Each row is a point on a tangle of strands that fork and nearly touch. The rows are in no order.
Two points are linked if the straight distance between their rows is under 27.6. Some points are linked to none.
Q_806: [36 10 13 19 -5 21 11 -1 18 15]
Q_830: [ -3  23  -9  16  -2 -27   4   1   2   1]
Q_363: [ -5  -6  -8 -27  -4 -17   1  27  -4  10]
Q_242: [21 17 32 25  8 -3 10 -9  4 14]
Q_550: [ 21  17 -21  16  -9 -10   6   6  10   0]
Q_603: [-12  12 -11   9  -1 -28   3   8   4  -4]
Q_21: [26 10 21 13 -7 17  5  8 27 12]
Q_419: [ 29  14 -26   4 -10  13   6   8  14  15]
Q_983: [28  5 -4  5 -9 16 -6 17 19  0]
Q_352: [ 31  18  19  28   5  -4   8 -15  -2   6]
Q_454: [24 29 -3  7 -1  3  0  3  6 17]
Q_206: [-18 -23  19  15   0   1 -10  -4   7 -21]
Q_661: [24  8 34 22  9  2 22 -3 11 15]
Q_226: [16  2 26  4 -5 15  1 17 26 10]
Q_271: [ -3  -1 -16 -15  -2  25  19 -35 -25 -19]
Q_941: [12 19 12 24 -4 -5  1  0 12  2]
Q_850: [-23   1 -14   5   1 -27  -7   5   0 -10]
Q_886: [-15 -16 -21 -24  14   0  -3 -26 -15  -7]
Q_956: [ -8  -2  -9  -8  -7  38  17 -30 -26 -16]
Q_719: [ -3  -5  -2   4  -9  -5 -14  16   0 -22]
Q_398: [-24  -8 -11 -23  11   5 -13  -4  -4   7]
Q_743: [-16   9  -7 -10   6  -6 -10   9   6  10]
Q_685: [  5  -4  18  14 -10   5  -9  13  19 -12]
Q_931: [-11 -15  -9 -16  12  15  -9 -32 -13 -15]
Q_45: [ -9 -26  23 -14   7  39  -8 -13  -7  -2]
Q_446: [ 14   0  -3 -13 -12  11 -16  27   0  -9]
Q_758: [ 24  18 -24  -8  -6  -4   8  16  11  18]
Q_186: [ 35  21   0  26   4  -5   2 -18  -9   9]
Q_851: [-18 -16 -19  -7   1   8  13 -27 -36 -19]
Q_91: [-16 -19  11  11  -3   4 -14  -1  -3 -21]
Q_488: [-19 -16 -12 -39   7  -3   0  11 -16  16]
Q_326: [-13  29   6   6  10 -11  -2  -8   4  22]
Q_702: [ -8 -20  11 -17   7  40  -5 -25 -15  -8]
Q_73: [-19   9  16   8  12   3  -6 -19  17  15]
Q_230: [-23 -23 -12 -23   2 -24   5   3 -15   4]
Q_651: [ -7 -22  34  -6   2  21  -8  12  16   1]
Q_263: [ 6 26 -5  0  1 -7 -2 11  9 15]
Q_777: [-18  -6  23  28  -1 -11  -2  -8  20  -7]
Q_634: [  6  25  27  20   9  -6   4 -12   1  18]
Q_819: [-19 -16 -12 -15  -2 -31   5  10 -10   1]
Q_366: [-20 -20   0   4  -2  10 -11  -7 -19 -23]
Q_378: [-22 -13 -13   1   0 -15  -9   3 -11 -19]
Q_655: [-12 -27  29 -11   8  31  -8   2   3   2]
Q_704: [ 20   3 -29   7 -12 -10   6  14  10  -9]
Q_540: [-19 -19  24  20  -1  -6  -1  -6  18 -13]
Q_465: [-20 -15 -13 -36  11   8  -7  -5 -15  12]
Q_787: [-12 -14  -6 -35   0  -9   2  21 -20  15]
Q_728: [ -6 -10 -21 -15   1  11  17 -33 -31 -17]
Q_445: [ 30   8 -18  14 -11  17   0   5  16   7]
Q_496: [ 13   0 -10 -20  -6   9 -11  31  -3  -4]
Q_222: [-21 -24 -13 -26   3 -11   6  -6 -27   0]
Q_2: [33 26 -2 10  0 11  2 -6  5 19]
Q_373: [ 24  31  -8  19   2 -15   8 -10  -6   7]
Q_165: [-26 -20 -17  -5   1 -15  -4  -4 -22 -20]
Q_429: [ 24   3  -6  -2 -13  15 -12  22  15  -8]
Q_71: [-25  -3  -5 -13  11   2 -15  -3   4   6]
Q_317: [ -6   5  29  29   0 -13   8  -9  15  -2]
Q_645: [  2 -10  33  -2  -1  18  -1  18  23   6]
Q_841: [-27 -15  -9  -5  13  -2 -15 -26   3 -11]
Q_940: [  7  -5 -12   2 -14  -9  -8  21  -2 -22]
Q_581: [ 0  0 36 28  4 -7 18 -5 20  3]
Q_807: [ -6  17  -4  -9   1  -4 -10  15  11  14]
Q_635: [ 10   0 -21   1 -12 -18   0  21   1 -18]
Q_327: [-21 -22 -21 -26   7  -5   5 -18 -25  -5]
Q_666: [ 12  31  -3  18   5 -20   6  -6  -4   9]
Q_763: [ -9 -15  -1 -20   6  28  -6 -32 -18 -14]
Q_871: [ 9  1 35 24  7 -7 26  5 19  7]
Q_584: [40 16  2 20  0 20  5 -9  5 19]
Q_204: [ -9  -6   8   7  -7   1 -18  13  -3 -20]
Q_518: [  5  -1 -19  -7 -10 -31   7  20   3  -4]
Q_637: [-21 -19  -8  -1  -1  19   0 -21 -29 -22]
Q_467: [-1 32 17 14 10 -5 -2 -8 -1 20]
Q_307: [  5   5 -14 -24  -3 -16   1  28   3  12]
Q_381: [ 13  12 -16 -20  -5 -13   5  21   7  22]
Q_838: [ -9 -10 -13  -8  -8 -35   6  18  -7  -6]

A fork is a point with three links. Follow the links from the first point to the second and name the forks in between, in order.
Q_603 / Q_661 => Q_242
Q_550 / Q_204 => Q_635
Q_204 / Q_956 => Q_91
Q_704 / Q_206 => Q_635, Q_91
Q_540 / Q_518 => Q_91, Q_635

Follow the links from the first point to the second, and from the first to the third. Name the last point that the two ways share.
Q_467 / Q_830 / Q_777 => Q_242
Q_635 / Q_540 / Q_637 => Q_91
Q_637 / Q_540 / Q_940 => Q_91
Q_550 / Q_230 / Q_206 => Q_635

A fork is a point with three links, a tip a point with one. Leave the first point through the second and follow the links. Name the first fork or tip that comes.
Q_419 / Q_445 => Q_496
Q_886 / Q_327 => Q_635
Q_373 / Q_186 => Q_242
Q_91 / Q_366 => Q_956
Q_271 / Q_728 => Q_91
Q_603 / Q_850 => Q_165

Name the points in between on the shortest way along the links from the first point to the second, in order.
Q_661 / Q_206 => Q_871, Q_581, Q_317, Q_777, Q_540
Q_465 / Q_743 => Q_398, Q_71
Q_398 / Q_584 => Q_71, Q_743, Q_807, Q_263, Q_454, Q_2
Q_655 / Q_931 => Q_45, Q_702, Q_763
Q_226 / Q_454 => Q_21, Q_806, Q_584, Q_2
